Points on a hilly landscape, in no order, each with its height.
A ball rolls from a point to the lowest of its 5 nearest points, and stops where none of them is lower. Distance is the straight distance between rows; heights are no part of it.
j946: [129 135  96 144 158  73 112 144 193 123 123 121 164 126 118  98 144 130
  89 165  85 105 112  61 142 170]  (h 2.75)
j301: [ 96 110 138 157  78 161 125  95  95 120 134 167 155 117 112 144 159 112
 161  94 150 115 106 136 193 130]  (h 3.41)
j66: [113 195 136 140 173 102 107  67 110  98 173 133 117  84 109 100 164 115
 142 150 134 114 138 149  91 152]  (h 2.53)
j304: [146 108 160 127 168 142 131  77 119  99 137 121  74 117  69 175 173 124
 142  74  96 120 169 172 118 105]  (h 3.56)
j255: [152 118 148 143 112 187 103 128 111 125 100 147 167 218 136 106  76 143
 109 164 143 157  88  98 137 153]  (h 2.77)
j162: [ 93 145 104 197  93 108 107 102 141 122 118 133 142 100 146 153 144 130
 160 136 124 106 107  88 154 119]  (h 2.62)
j61: [136 116 146  89 131 110 139 136 128 147 104 144  92 100 135 110 103  95
 126  77 147 132 167 152  70  69]  (h 2.31)
j479: [ 85  92  71  60  73 122 146  95 155 127 128  67  88 126 116 156 213 119
 156 134  42 118  98 116 137 141]  (h 3.38)
j265: [115 119 135 119  75 173 119 123  76 133 116 155 152 171 152 108  96 121
  86  92 146 111  98 119 148 104]  (h 2.10)
j341: [179 121 180 114 129 165 159 174 159 131 136 126 141 185 155 139 103 144
 144 150 168 138 133 143 132 111]  (h 4.96)
j690: [125 110 133 157 112 145 111 122 109  88 117 129 105  93  87 179 187 125
 149 111 118 139 163 141 149 106]  (h 4.12)
j994: [101 178  84 140 175  76 133  87  85 120 159  81 111  78 128 122 149 127
 130 177 111 139 113 146 112 147]  (h 1.71)
j540: [155 128 156 116  95 172 122 158 127 125  96 144 121 144 172 118 100 112
 105 151 150 140 135 139 119  95]  (h 3.40)
j338: [ 85 130  85 186  97 119 112  91 114 100 105 109 129 103 131 187 125 131
 168 139 122 127 100 115 147 118]  (h 1.52)
j656: [178 143 183 105 133 149 152 157 154 152 128 114  86 146 156 149  76 123
 154 119 144 131 156 149  94  80]  (h 5.71)
j472: [143 123 124 165 128 171 105 122 100 138  97 151 172 207 112 111  56 146
 128 159 149 160  76  85 146 155]  (h 2.05)
j461: [111 164 148 122 173 107 110  80 111 108 170 145 109  82  86 113 178 118
 147 118 139 114 149 151  92 128]  (h 2.22)
j292: [ 98 136 141 150  80 134 107 138 123 139 105 172 140 104 149 127 156 106
 134 122 145 100 123 124 159 131]  (h 2.21)
j977: [192 124 153 135 162 130 118 178 182 124 112 139 133 170 118 126  97 157
 137 151 151 171 149 128  88 123]  (h 2.86)
j242: [142 115 143 107 113 148 200 194 116 207 191 108 126 175 155 159 103 167
 127  81 143  93 158 106 163 132]  (h 2.26)
j499: [145 121 160 104  96 167 187 153 109 208 198 102 101 137 134 143  80 153
 166  90 132  88 153 117 164 115]  (h 1.60)
j224: [127  96 153  94 149 125 157 106 157 139 118 145 101  90  85 147 138  90
 159  39 126 110 173 167 105 107]  (h 2.51)
j848: [ 75  89  66  86  71 123 148 104 132 127  93  95  94 142 119 187 188 112
 146 126  56 141 106 131 154 145]  (h 3.64)
j932: [135 121 142 108 120 106 108 151 133 139 117 171 135  81 127 106 166 110
 138 102 127 118 152 138  91 106]  (h 1.72)
j547: [171 107 160 159 167 116 141 212 179 133 128 154 164 162 129 106  97 159
 173 151 172 180 154 145 123 151]  (h 1.10)
j998: [ 94 146  88 147 137  81 115 100 103 115 139  74 117  76 115 153 142 147
 132 166 113 136 126 108 115 119]  (h 1.61)
j126: [139 163 120 144 167  74 121 116 176 117 142  98 140  99 130 101 145 148
  97 181  85  92 102  80 127 157]  (h 2.98)
j424: [147  97 162 146 115 171 123 153 136 115 148 148 187 213 118 109  89 161
 135 146 182 156 109 116 152 144]  (h 3.23)
j888: [119 168  95 158 161  77 126 111 162  99 149  62 130  95 152 106 125 144
  94 180  94  96  97 107 127 142]  (h 3.11)
j845: [139 107 157 126  87 186 124 137 119 118 119 130 145 192 171 119  87 129
  97 144 158 130 117 139 139 101]  (h 4.32)
j247: [168 110 179 124 113 177 147 168 157 119 141 122 168 197 147 132  98 155
 127 143 166 136 125 134 156 122]  (h 4.69)
j710: [131 128 117 119 143 105 108 173 144 146  98 169 137 132 127  96 150 118
  77 160  91 133 136  86 104 159]  (h 2.34)
j65: [142 140 176  96 109 179 182 129  99 194 162  93  78 118 119 142  53 119
 154  96 152 107 149 147 146 102]  (h 1.06)
j115: [153 107 156 153 123 168 118 177 153 122 133 148 181 196 134 104  88 158
 154 155 188 161 122 133 155 173]  (h 1.19)
j239: [ 92 105 131 134  66 158 124 105  85 128 127 173 161 130 141 121 134 108
 127  86 153 106 102 143 175 125]  (h 2.27)
j634: [161 136 117  82 170 109 104 162 134 137 112 165 122 143 118  87 128 129
  68 157 126 155 146 114  69 133]  (h 1.36)
j506: [152 151 126  67 188 120 109 131 145 121 134 155 119 164 123  66 112 130
  85 141 144 136 153 133  36 139]  (h 3.80)
j875: [ 91 101  41  82 126  97 140  98 154 106 126  43 159  93 107 118 152 130
 148 149 112 143 100 148 124 162]  (h 3.34)
j889: [ 90  83  66  72  88 119 145  93 179 109 113  43 133 118 110 154 183 115
 153 137  78 128 101 119 128 145]  (h 3.39)
j99: [158 121 182  98  91 177 175 149 116 161 166  88 116 150 153 144  53 133
 126 110 142 103 149 128 162  82]  (h 4.37)
j884: [113 134 124 159  95  94  94 144 153 142  99 174 139 112 153 119 160 118
 105 145 104 115 117  99 133 146]  (h 1.94)
j692: [ 97 100 113 127  75 163 119 105  60 139 134 168 174 143 132 111 130 124
 124  55 153 103  82 111 171 113]  (h 1.35)
j388: [129 104 152  92 128 120 130 137 132 124 118 161 110  76 106 134 157  96
 152  62 140 129 171 155 103  98]  (h 1.88)
j400: [152 135 153 145 178 113 202 212 136 197 130 114 159 176 144 129 108 142
 135  99 201 147 146 145 156 152]  (h 3.84)
j283: [ 91 110  85 161  94 132 125  99  94 104  95 101  95 118 107 205 155 121
 149 148 109 157 122 132 160 125]  (h 3.67)
j632: [132 104 139 112  75 194 105 121  83 129 123 152 160 192 153 109  82 151
 101 102 152 125 100 107 126  90]  (h 2.43)
j434: [109 165 125 120 180 124 124  51  89  84 150 115  85 111  82 139 178 110
 132 130 132 142 159 178 100 133]  (h 0.93)
j554: [ 98 126  67 118 128  93 138 108  81 101 112  85  90 104  89 179 165 142
 124 150  87 171 130 134 130 136]  (h 1.97)
j616: [ 94 105 104 157  99 169 132  86  82 104  93 115  89 127 113 208 158 124
 138 133  92 153 118 151 173 120]  (h 3.99)
j785: [143 104 156  97 132 124 181 124 145 152  95 143  87  88  85 158 136  79
 149  48 133 122 162 177 130 115]  (h 3.36)
j517: [140  96 171 103 116 135 176 120 136 156  99 131 109  93  83 149 149  78
 148  47 127 116 152 180 154 113]  (h 3.49)
j482: [127 116 153 117  94 145 130 163 110 136 101 152 118 111 155 110 126  91
 118 106 145 134 147 160 134  95]  (h 1.05)
j553: [109 131  71 100 141  93 144  97  85 126 133  92  90 108  88 164 178 127
 128 154  93 159 131 138 127 145]  (h 2.24)
j810: [168 121 136 126 147 143 111 173 134 128  90 149 108 151 128 117 107 135
 100 154 128 159 156 122  75 114]  (h 2.17)
j149: [134 109 168  90  93 150 166 140 109 157 106 118 104 103 140 134  79  85
 120  83 158 147 144 177 145  79]  (h 2.97)
j8: [179 130 150  96 139 140 119 160 160 139 100 136 109 153 145 123 106 126
 113 132 143 147 150 139  66  94]  (h 3.33)
j858: [125 119 143 107 168 129 127  79 144 101 154 126  99 107  65 146 168 116
 143  64 127 107 174 160 100 113]  (h 2.39)
j658: [127 143  57 167 166 111 103 113 179  84 129  62 148 110 161 107 108 157
 102 144  96  98  82  90 129 138]  (h 3.71)
j460: [103 186  85 139 168  73 129  98 117 123 149  74 122  81 140 102 136 136
 119 188 108 125 105 127 114 141]  (h 2.52)
j415: [146 133 154  99 104 146 144 156 123 141  99 135 107 105 160 120  99  94
 114 101 144 140 150 163 114  77]  (h 3.16)
j801: [132 144 125 124 129  90 106 162 158 141 128 151 143 100 128  97 175 137
  96 153  93 106 132  86 110 159]  (h 2.48)
j422: [ 97 135 126 164  94 108 100 136 132 118 113 157 129  77 126 149 171 124
 142 146 113 114 139  99 141 122]  (h 2.35)
j813: [114  85 159 111  86 160 165 110 107 120 118 141 144 113 102 133 146  93
 117  70 147 116 137 172 197 109]  (h 4.08)
j607: [121 140 133  75 150 102 116 130 136 134 143 164 116 105 122  96 143 106
 124  79 136 104 163 139  76  93]  (h 1.91)
j731: [163  99 153 130 113 189 128 141 127 123 152 132 171 213 140 123  95 160
 120 140 181 140 111 116 146 129]  (h 3.60)
j234: [126 114 113 116  88 177 102 109  61 151 109 156 155 195 149 107  97 143
  93  87 135 117  83  88 127 107]  (h 2.14)
j37: [133 155 135 131 146  74 114 137 154 142 140 139 141 104 116  93 176 133
  98 165  89 108 130  81 109 171]  (h 2.67)
j62: [109 184 116 138 173  91 128  76  88 114 156 106 117  72  99 119 154 123
 136 168 118 132 121 128 106 143]  (h 1.58)
j293: [159  94 153 116  92 191 113 133 109 121 144 132 163 217 154 116  79 162
 115 117 160 125 102 104 134  92]  (h 2.72)
j178: [144 122 104 141 134 116  99 170 143 134  72 156 140 157 122 113 104 116
  76 177 121 166 128  82 107 157]  (h 1.43)
j198: [ 90 100  48  83 107  91 146 100 140 118 112  56 136 118 114 154 188 132
 145 148  75 150 103 119 136 149]  (h 2.80)
j428: [126 139 131 129 162 118 121  85  82 104 146 112  92  92  63 157 182 138
 149 128 110 150 162 138 103 116]  (h 0.87)
j256: [ 97 120 127 176  80 175 123  81  96  99 122 126 116 135 107 183 161 115
 156 117 124 138 115 147 200 136]  (h 4.33)
j545: [137 149 130  99 155  90 106 145 137 146 124 169 135 122 120  85 160 126
  91 150 103 109 130  98  93 162]  (h 2.57)
j50: [136 108 144 120  95 172 186 183  93 213 211 121 104 141 128 151  92 172
 159  75 123  77 169 127 173 109]  (h 1.80)
j325: [136 114 115 109 166 146 131  68  91  92 138 119  58 120  80 179 173 126
 121  97  95 145 163 166 108 114]  (h 1.07)
j125: [171 106 167 143 145 129 166 196 166 146 126 123 175 176 148 124 101 158
 160 125 194 153 148 155 157 159]  (h 3.25)
j105: [124 158 128 154 141  85 108 136 164 120 148 113 136  90 124 119 154 142
 117 161 102 102 125  74 120 143]  (h 2.74)
j362: [138  91 154 109  80 177 144 130 110 133 159  98 131 161 153 127  63 143
 111  95 157 111 142 129 153  74]  (h 2.36)
j940: [134 107 147 124 152 151 124  97 106  90 117 121  73  92  82 180 178 118
 139  94  97 140 168 167 128 103]  (h 3.04)
j106: [161 109 150 143 108 171 118 169 140 114  89 140 136 174 149 122  87 126
 106 177 148 165 133 137 123 138]  (h 2.76)
j568: [132 120 106 181 128 138  99 157 139 126  75 150 153 173 117 102  46 126
 119 180 138 180 110  86 136 170]  (h 1.96)
j359: [108 138 121 169 100 112 106 122 160 145  90 159 167 144 162 130 132 116
 133 129 112  92  64  78 147 158]  (h 1.93)
j874: [112 144  53 130 164  94 144 109 158  88 135  42 130  76 176  81 117 134
 110 177 102 127  78 160 123 163]  (h 3.68)
j456: [ 88 140 105 170 126 105 103 107 108 102 135 106 120  69 110 161 163 150
 143 152 111 131 146 103 140 119]  (h 1.86)
j392: [104 139 103 170 123  76 105 114 149 117 133 111 134  77 134 142 147 145
 133 157 111 102 128  81 135 132]  (h 2.38)
j728: [168 137 185 107 109 172 162 153 135 163 142 105 102 154 163 144  75 122
 153 121 143 116 142 140 127  88]  (h 5.19)
j308: [ 96 163 148  96 165 110 112  88 144 103 175 159 122 102 106  82 166 102
 140 108 153  97 153 149  84 135]  (h 2.56)
j384: [126 215 118 151 186  85 125  81 140 119 157  94 107  79 138 104 137 125
 120 188 103 110 102 122 103 153]  (h 3.43)
j55: [117  78 156 103  78 177 155 127  79 146 143  79 117 137 126 137  41 130
 116  81 149 111 161 125 160  65]  (h 1.74)
j468: [154 130 149 105 116 158 113 171 129 134  90 155 108 132 153 124 113 105
 102 132 136 148 143 143  96  99]  (h 2.44)
j254: [125 202 156 125 171  89 102  90 156 124 159 155 134  94 122  80 159 110
 126 154 117  94 123 126  82 168]  (h 4.18)
j457: [119 117 117  89 178 143 144  47 100  91 149 110  44 144  99 167 174 114
 116  81  82 123 157 197 109 118]  (h 3.30)
j911: [129 133 122 144 131  77 102 142 180 120 113 140 154 121 138 103 147 130
 100 167  88  87 120  68 130 154]  (h 2.73)
j601: [152 124 148 159 111 169 104 165 139 114 107 146 151 191 124 118  75 140
 131 178 159 168 123 113 130 160]  (h 3.17)
j677: [189 133 164 112 189 133 135 172 179 121 128 133 132 173 119 120 102 163
 152 133 156 159 164 132  73 124]  (h 3.00)
j952: [128 141 102 114 175 124 126  76  64 103 150 115  78 114  80 157 182 119
 131 126 102 158 151 164 106 122]  (h 0.53)
j582: [124 125 142 107 184 141 131  58 113  82 152 120  70 123  76 162 170 120
 130  76 111 113 176 183 111 110]  (h 2.54)
j433: [ 99 129 124 148  74 139 114 105  87 149 128 181 173 136 156 112 142 129
 127  95 140  95  70 100 165 133]  (h 1.79)
j287: [112 189 151 108 166 107 101  90 143 112 173 170 133  95 122  74 171  97
 136 137 142 105 141 143  78 149]  (h 3.58)
j16: [ 98 137 109 146  75 139 112 129 112 155  96 181 159 158 175 110 125 109
 105 124 131 107  70 104 137 144]  (h 2.19)
j182: [142 116 144 179 161 108 146 221 145 158 119 158 189 157 168  81  95 159
 135 128 201 156 135 168 157 152]  (h 1.11)
j419: [116 200  80 143 194  72 138  95 137 122 138  71 108  61 153 110 127 116
 137 186 112 136  79 151  98 156]  (h 3.32)
j2: [136 134 101 123 157  96 113 166 145 146  94 149 132 143 104  85 116 130
  68 185 111 156 136  92 101 166]  (h 1.92)
j313: [189 143 186 121 143 156 158 173 178 149 134 117 103 171 147 153  92 147
 164 127 160 131 145 134 106 113]  (h 6.55)
j272: [159 100 173 108  93 176 156 151 135 130 170 101 140 188 170 136  87 152
 125 109 163 111 131 120 160  95]  (h 3.26)
j228: [110 131 125 140 117  86  96 155 154 131 112 169 132  85 136 105 171 131
 113 141 109 110 138  89 124 147]  (h 2.15)
j691: [ 96 140 126 194  80 123 101  98 123 122 119 140 148 103 144 169 144 119
 178 131 129 113  85 104 163 133]  (h 2.71)
j269: [155  79 156 115 108 177 140 151 146 127 161 116 164 220 153 152  92 175
 128 107 158 109 117 110 157 113]  (h 2.82)
j134: [ 86 123  31 144 133  82 127 105 128  98 116  61 128  88 148 140 111 160
 134 149 112 132 103 125 124 117]  (h 3.47)
j770: [139 102 167 119 120 136 147 122 129 125 107 152 120  87  98 148 161  85
 148  70 127 128 154 167 153 106]  (h 3.31)
j664: [160 114 136 111 158 147 136  70 112  89 122 123  44 119  96 191 182 124
 129  90  67 128 157 176 125 100]  (h 3.74)
j426: [161 132 185 103 118 162 189 163 139 184 179 101  99 163 161 151  76 149
 164 105 151 100 134 125 151 127]  (h 3.29)
j209: [177 108 171 146 143 146 132 190 167 122 125 147 162 178 137 127 109 151
 160 154 173 161 144 143 133 141]  (h 2.03)
j751: [ 92 134 125 162  91 121 106 141 147 131 103 177 157 114 160 123 143 112
 128 140 112 109 105  95 145 142]  (h 1.95)
j986: [153 102 156 142 129 155 153 180 158 133 137 135 201 211 146 120 100 162
 140 125 191 144 128 142 161 154]  (h 4.26)
j971: [103 135 104 175  96 137 116  93  99 108 113 123 119 106 122 190 147 124
 179 131 129 135 103 123 170 124]  (h 2.79)
j129: [131  79 158 111  84 171 157 157 132 156 189  98 126 169 155 156  70 166
 141  71 141  88 152 102 170  92]  (h 2.02)
j886: [169 116 184 110 124 166 171 177 149 149 164 111 144 189 160 147 104 160
 137 115 171 126 131 129 163 127]  (h 4.64)
j649: [190 124 176 137 164 135 146 186 184 125 125 131 149 169 136 136 111 148
 163 139 163 164 143 147 111 132]  (h 2.13)
j534: [124 119  86 183 146 105 110 144 153 139  57 141 153 168 110 107  39 107
 126 147 125 176  67  73 143 164]  (h 1.89)
j630: [111 151 123 155 137  96 101 117 114 114 146 127 119  68 112 145 173 144
 135 156 110 112 152 102 129 119]  (h 2.08)
j701: [156 134 166 102 111 158 201 173 129 202 197 115 106 172 147 157  94 159
 150  92 144  90 143 120 162 125]  (h 2.25)
j59: [161 105 167 156 140 146 133 204 167 117 133 150 180 172 130 105  95 155
 164 157 171 167 141 143 148 160]  (h 1.81)
j29: [118 128 104 141 100 100 108 166 164 147  82 169 141 139 143 122 137 112
  78 155 115 117 114  79 130 167]  (h 1.90)
j726: [ 90 132 108 179 104 128 100 108 103 106 119 113 122  95 124 178 143 125
 164 143 117 138 133 109 155 124]  (h 2.61)
j909: [116 127  99 147 144  80 120 159 190 133  88 145 162 133 122 113 134 129
  90 141  98 114 107  56 134 175]  (h 2.37)
j861: [144 129 128 197 144 123  96 149 130 146 127 154 168 171 117  75  14 147
 173 159 144 169  53  84 161 173]  (h 1.70)
j443: [161 123 150 163 183 100 163 222 160 163 112 144 165 140 154 103  98 156
 151 109 206 170 156 167 121 143]  (h 0.80)
j128: [125 141 131 118 137  94 104 139 141 131 139 168 134  87 125  97 181 119
 114 131 110 101 142 110  95 137]  (h 2.16)
j745: [106 136 147  95 168 115 124  92 140 109 163 152 116 100  79 105 166 103
 139  84 145 101 180 155  91 119]  (h 1.84)
j337: [145 191 137 105 173  89 113 113 155 141 149 164 132 114 122  71 162 115
 104 168 106  96 111 113  81 184]  (h 2.81)
j451: [149 106 142 122  97 191 104 111  89 135 124 148 161 217 136 117  86 158
 102 119 152 134  89  83 114 118]  (h 2.49)
j724: [107 126  76  66 130 103 156  92  92 129 136 104  77 127 101 163 205 127
 122 133  62 147 122 147 119 160]  (h 2.46)
j985: [150 131 142  90 136 141 131 144 141 137 112 133  88 131 151 136  94 114
 130 102 143 122 165 152  61  70]  (h 3.85)
j317: [154  84 152 102 112 166 166 174 143 156 167 109 176 216 162 142 109 171
 130  94 177 115 140 123 163 128]  (h 0.57)
j966: [139 113 135 140 108 151  97 162 131 138  82 165 132 168 145 119  98 124
  96 170 133 159 122 110 107 147]  (h 1.98)
j682: [119 119  86 154 138  97 116 154 178 150  58 154 173 163 135 110 103 113
 100 146 101 134  79  67 137 174]  (h 2.29)
j755: [120 190 147 101 181  98 113 106 162 124 151 185 130 135 128  58 152  97
 101 141 134 103 132 140  63 160]  (h 4.43)
j897: [107 147  96 167 148  79 104  98 135  95 144  76 126  77 141 122 138 155
 120 172 104 111 122  97 123 125]  (h 2.32)
j957: [123  96 151  91  85 173 155 132  94 144 133  97 124 134 146 123  63 105
 107  92 163 120 139 155 169  67]  (h 2.41)
j625: [167 126 170 112 147 132 199 199 153 178 158 112 157 191 153 143 104 151
 129 108 181 127 143 140 157 143]  (h 5.69)
j779: [145  78 149 122  78 197 108 124  93 131 140 138 159 195 160 132  78 171
 120  74 143 116 109  97 119  63]  (h 2.47)
j939: [122 156 142 102 158 101 103 119 127 117 161 174 133  89 103  88 183 115
 130 123 128 101 158 119  90 124]  (h 2.60)
j381: [146  99 163 136 113 155 164 109 125 105 109 131 105 109 100 176 173 105
 141  75 117 127 148 182 183 105]  (h 4.59)
j645: [107 150  49 114 166  61 158 111 138 128 134  50 139  61 146 101 130 117
 142 179 103 145  90 177 120 153]  (h 2.78)
j901: [ 95  81 129 111  69 171 134 106  76 125 119 146 156 128 138 113 126 103
 115  69 163 110 115 155 179 110]  (h 2.65)
j176: [131 166  73 159 188 107 121 121 175  84 133  45 137  99 173  85 109 142
  83 174  91 119  88 132 130 157]  (h 3.78)
j42: [132 134 111 157 117 144 108 143 133 144  65 165 148 193 139 121  69 111
  99 163 134 160  94  95 131 171]  (h 2.01)
j145: [144  76 155 109  85 197 119 137 116 132 156 118 150 199 157 136  68 162
 132  80 155 111 134 104 138  69]  (h 2.59)
j827: [ 97 152  56 133 155  78 130 102 125 109 144  54 139  73 147 125 117 149
 119 171 113 132 109 130 121 133]  (h 2.63)
j88: [118 138  99 161 145  85 113 127 198 119 119 112 160 120 140 123 145 142
 112 157  82  91  93  61 139 148]  (h 2.30)
j831: [127 122 104 128 141 122 127 102  85  99 136 110  82  90  79 181 185 143
 133 137 103 152 155 138 126 118]  (h 1.22)
j135: [188 131 195 102 129 159 167 166 158 150 143 111 112 170 163 154  96 140
 154 121 157 131 140 140 133 113]  (h 6.54)
j997: [112 162  98 139 166 101 112  89  80 111 159 107 108  74  89 139 160 142
 132 153 119 138 135 128 103 131]  (h 1.18)
j535: [112 115 147 126  75 153 131 152 104 141 105 165 140 131 159 105 130  84
 107 116 157 124 129 148 141 101]  (h 2.84)
j694: [113 116 142  87 147 106 127 117 148 136 134 156 116  91 106 112 135  92
 139  57 148 110 178 154  87  88]  (h 0.96)
j614: [ 99 218 137 159 179 104  98  74 165 104 146 158  99 103 131  85 140  86
 142 182 127 103 131 146  62 172]  (h 4.17)
j573: [143 193 101 155 188  85 130 106 167 102 136  50 124  79 161 105 125 141
  97 185  91 112  80 128 132 153]  (h 3.59)
j3: [108 157  62 100 159  73 157  84 110 130 142  71 117  80 113 124 154 117
 138 170 100 162 107 153 113 161]  (h 2.20)
j931: [125 168 129 143 143  87 112 113 123 130 161 129 140  83 115 117 169 143
 119 157 109 105 127 105 104 137]  (h 2.45)
j348: [120 229 139 155 181  94 113  79 148 116 157 152 105  87 127 100 144 108
 137 174 119  98 114 136  78 174]  (h 3.86)
j851: [140 118 141 193 134 124  94 196 157 118 136 181 170 172 136  83  57 164
 161 160 169 166 109 123 159 178]  (h 2.93)
j155: [128 121 143 106 109 116 115 163 122 136  99 178 131 105 151 106 160 114
 105 132 121 135 148 146  99 108]  (h 1.65)
j653: [141 135 116 181 138 143  98 120 119 147 104 158 171 193 113  99  29 136
 155 163 143 180  57  79 148 159]  (h 1.45)
j678: [146 122 167  95 117 133 161 146 125 159 104 119  76 101 146 144  77  87
 133  85 157 129 159 160 105  70]  (h 3.81)
j620: [129 109 142 180 147 149 105 177 135 125 141 177 201 186 120  80  61 169
 165 137 185 161 102 114 160 175]  (h 2.88)
j307: [ 95 138  59 102 150  62 148 102 103 127 142  65 127  87 113 140 152 135
 134 163 107 150 115 150 123 158]  (h 2.28)
j958: [ 99 207 136 142 183 111 110  64 127 107 165 142 103  98 121 102 152 105
 144 162 135 124 135 151  82 168]  (h 3.35)
j646: [ 87 128  55  90 128  77 152 104 101 122 118  65 122  96 102 167 177 121
 126 156 103 162 120 141 127 145]  (h 2.33)
j610: [154 126 171 107  90 183 140 144 134 132 148 107 127 157 178 131  83 127
 109 130 153 125 133 141 145  81]  (h 4.02)
j202: [127 112 155 119 112 121 127 144 134 123 121 160 123  65 102 137 173 102
 161  76 127 132 162 154 128 101]  (h 2.18)
j117: [141 130 134  92 130 118 117 156 131 144 112 160 109 104 136  99 132 114
 112  94 138 129 154 152  75  85]  (h 0.68)
j108: [123 107  88  68 122 132 138  92  82 127 136 124  49 113 106 163 200 125
 123 112  47 146 143 177 114 115]  (h 3.37)
j361: [127 103 160 161  99 168 125 120 115 101 116 133 111  95  96 174 184 100
 158 108 115 137 144 163 181 113]  (h 5.07)
j626: [143 117 136 179 135 157 104 137 109 132 134 167 190 197 108  93  55 167
 158 147 158 169  74  92 148 166]  (h 2.23)
j488: [130 174  95 154 150  74 116  98 132 119 156  69 128  82 148 114 131 145
 116 176  96 111 110 102 119 141]  (h 2.85)
j179: [152 134 134 106 111 125 107 169 135 143  92 166 136 125 157 101 139 113
  93 146 119 134 155 128  86 109]  (h 1.03)
j722: [131 113 102  74 158 135 144  64  86 105 137 119  45 135 103 148 180 131
 116  86  63 134 154 199 101 111]  (h 4.67)
j14: [107  82 116 113  82 179 122 110  59 141 115 162 159 161 152 112  94 120
 101  63 146 116 104 114 142  85]  (h 1.83)
j277: [120 128  85 168 145  85 102 113 168  98 129  88 146 122 156 133 124 156
 113 148  94  97  96  76 129 131]  (h 2.83)
j797: [121 131 144 120 154 114 111 118 124 109 143 147 115  72  83 134 178 117
 152  93 133 119 171 140 105 103]  (h 1.87)
j116: [102 132  85 152 137 100 122 101  89 114 131  95 106  79  96 170 159 135
 129 154 114 146 145 116 134 125]  (h 1.51)
j904: [143 120 139 180 133 154 105 165 147 125 125 163 177 186 108 101  59 159
 163 169 154 169 111 115 151 172]  (h 2.69)
j355: [143  95 162 106 174 137 149  62 151 106 135 120  49 135  76 178 163 115
 143  57  88  91 171 176 121 108]  (h 4.35)
j107: [111  70 123 113  73 182 118 112  74 136 130 136 146 154 138 127  72 135
 105  51 165 107 127 111 150  70]  (h 2.11)
j603: [111 102  84  83  99 124 139 106  87 118 116 105  65 117 107 183 200 116
 126 128  47 145 133 149 145 132]  (h 2.94)
j260: [100 127  44 141 150  86 122 110 143  95 128  50 136  94 165 116 108 149
 113 158 110 127  93 131 128 133]  (h 3.52)
j643: [124 195 145 139 161  80 108  96 131 120 160 123 125  80 117  96 161 135
 120 160 108  95 123 105 109 152]  (h 3.01)
j746: [111 119  85 135 121 135 124 113  83 103 104 101  78 111  90 201 177 124
 132 136  83 165 145 141 136 126]  (h 2.50)
j972: [101 160  75  94 156  75 150  87  83 130 144  85 110  98 101 148 165 124
 137 162 101 155 112 147 117 155]  (h 2.09)
j873: [141 145 122 115 168  74 124 147 167 147 128 148 151 118 115  85 156 123
  80 164  96 118 119  80 110 183]  (h 2.55)
j798: [124 124 149  99 118 119 137 152 132 148 110 152 116  84 130 122 127  87
 126  77 144 132 159 171 112  83]  (h 2.40)
j892: [131 123 147 132 121 116 112 138 126 118 131 159 118  71 101 125 184 110
 147  94 130 125 158 142 115 104]  (h 1.59)
j711: [122 118 148 130  96 131 127 147 120 120 109 164 133  77 126 127 160  84
 132  96 135 122 150 154 142 104]  (h 2.58)
j863: [178 130 148 143 171 127  97 182 151 120 106 147 128 152  99 110  92 156
 131 179 145 180 159 124  82 141]  (h 2.68)
j815: [126 148 135  75 156 112 115 135 132 134 130 158 125 129 140  79 135 124
 110 104 140 122 148 141  58 108]  (h 2.70)
j836: [101 130 107 167 100 100 104 121 175 134 104 143 154 112 154 135 149 134
 124 151 105  87 105  72 149 143]  (h 1.49)
j657: [ 95 131 101 166  93 154 120  70  79 105 115 112 117 135 121 189 142 125
 173 125 114 139  83 134 183 121]  (h 3.46)
j4: [122 126 131 134  85 160 107 157 114 132  95 179 135 153 167 109 120 105
  89 140 138 136 116 134 139 123]  (h 2.64)
j989: [ 79 111  36 119 122  87 137 103 119 120 106  70 138  93 117 167 134 141
 139 145 116 156 110 135 127 134]  (h 2.92)
j167: [ 96 127 126 143  63 143 102 118 115 141 103 177 157 121 159 119 156 103
 132 111 139  99 102 117 150 135]  (h 1.53)
j371: [ 99 132  99 184 119  98  91 106 173 105 112 112 141 109 159 154 125 138
 142 157 104  89  93  79 128 130]  (h 2.12)
j688: [109  92 140 108  65 170 135 139  83 130 124 147 138 124 153 112 108  93
  93  91 157 120 131 156 161  88]  (h 3.76)
j891: [116 128 117 150  98 153 109 136 113 153  73 167 146 187 153 116  95 110
  93 142 140 140  85  93 127 166]  (h 2.42)
j102: [127  84 162 103  76 173 165 147 101 177 194  78 107 147 133 150  56 169
 154  80 144  88 162 107 166  91]  (h 1.85)
j382: [122  96 155 121  84 152 153 132 103 136 102 150 137 103 137 124 142  90
 123  80 156 122 138 173 173 106]  (h 3.77)
j109: [146 175 132 102 170  88 122 129 156 147 143 165 138 117 107  72 159 120
  88 163 105 108 123  99  89 168]  (h 1.31)
j375: [136 108 134 155 108 169 138  97  97  85 111 127  80 118  94 196 169 117
 130 115  82 152 137 168 169 109]  (h 5.13)
j776: [132 110 169  98  91 168 179 123  83 183 139  83 101 111 114 135  51 117
 129  84 151 112 154 152 168  87]  (h 1.44)

For each start below, name the point where the ball stops.
j145 -> j65
j610 -> j65
j260 -> j952
j731 -> j692
j99 -> j65
j553 -> j952

For each start below, name every point that the ball comes to, in order.
j66 -> j62 j997 j428 j952
j3 -> j994 j997 j428 j952
j972 -> j994 j997 j428 j952
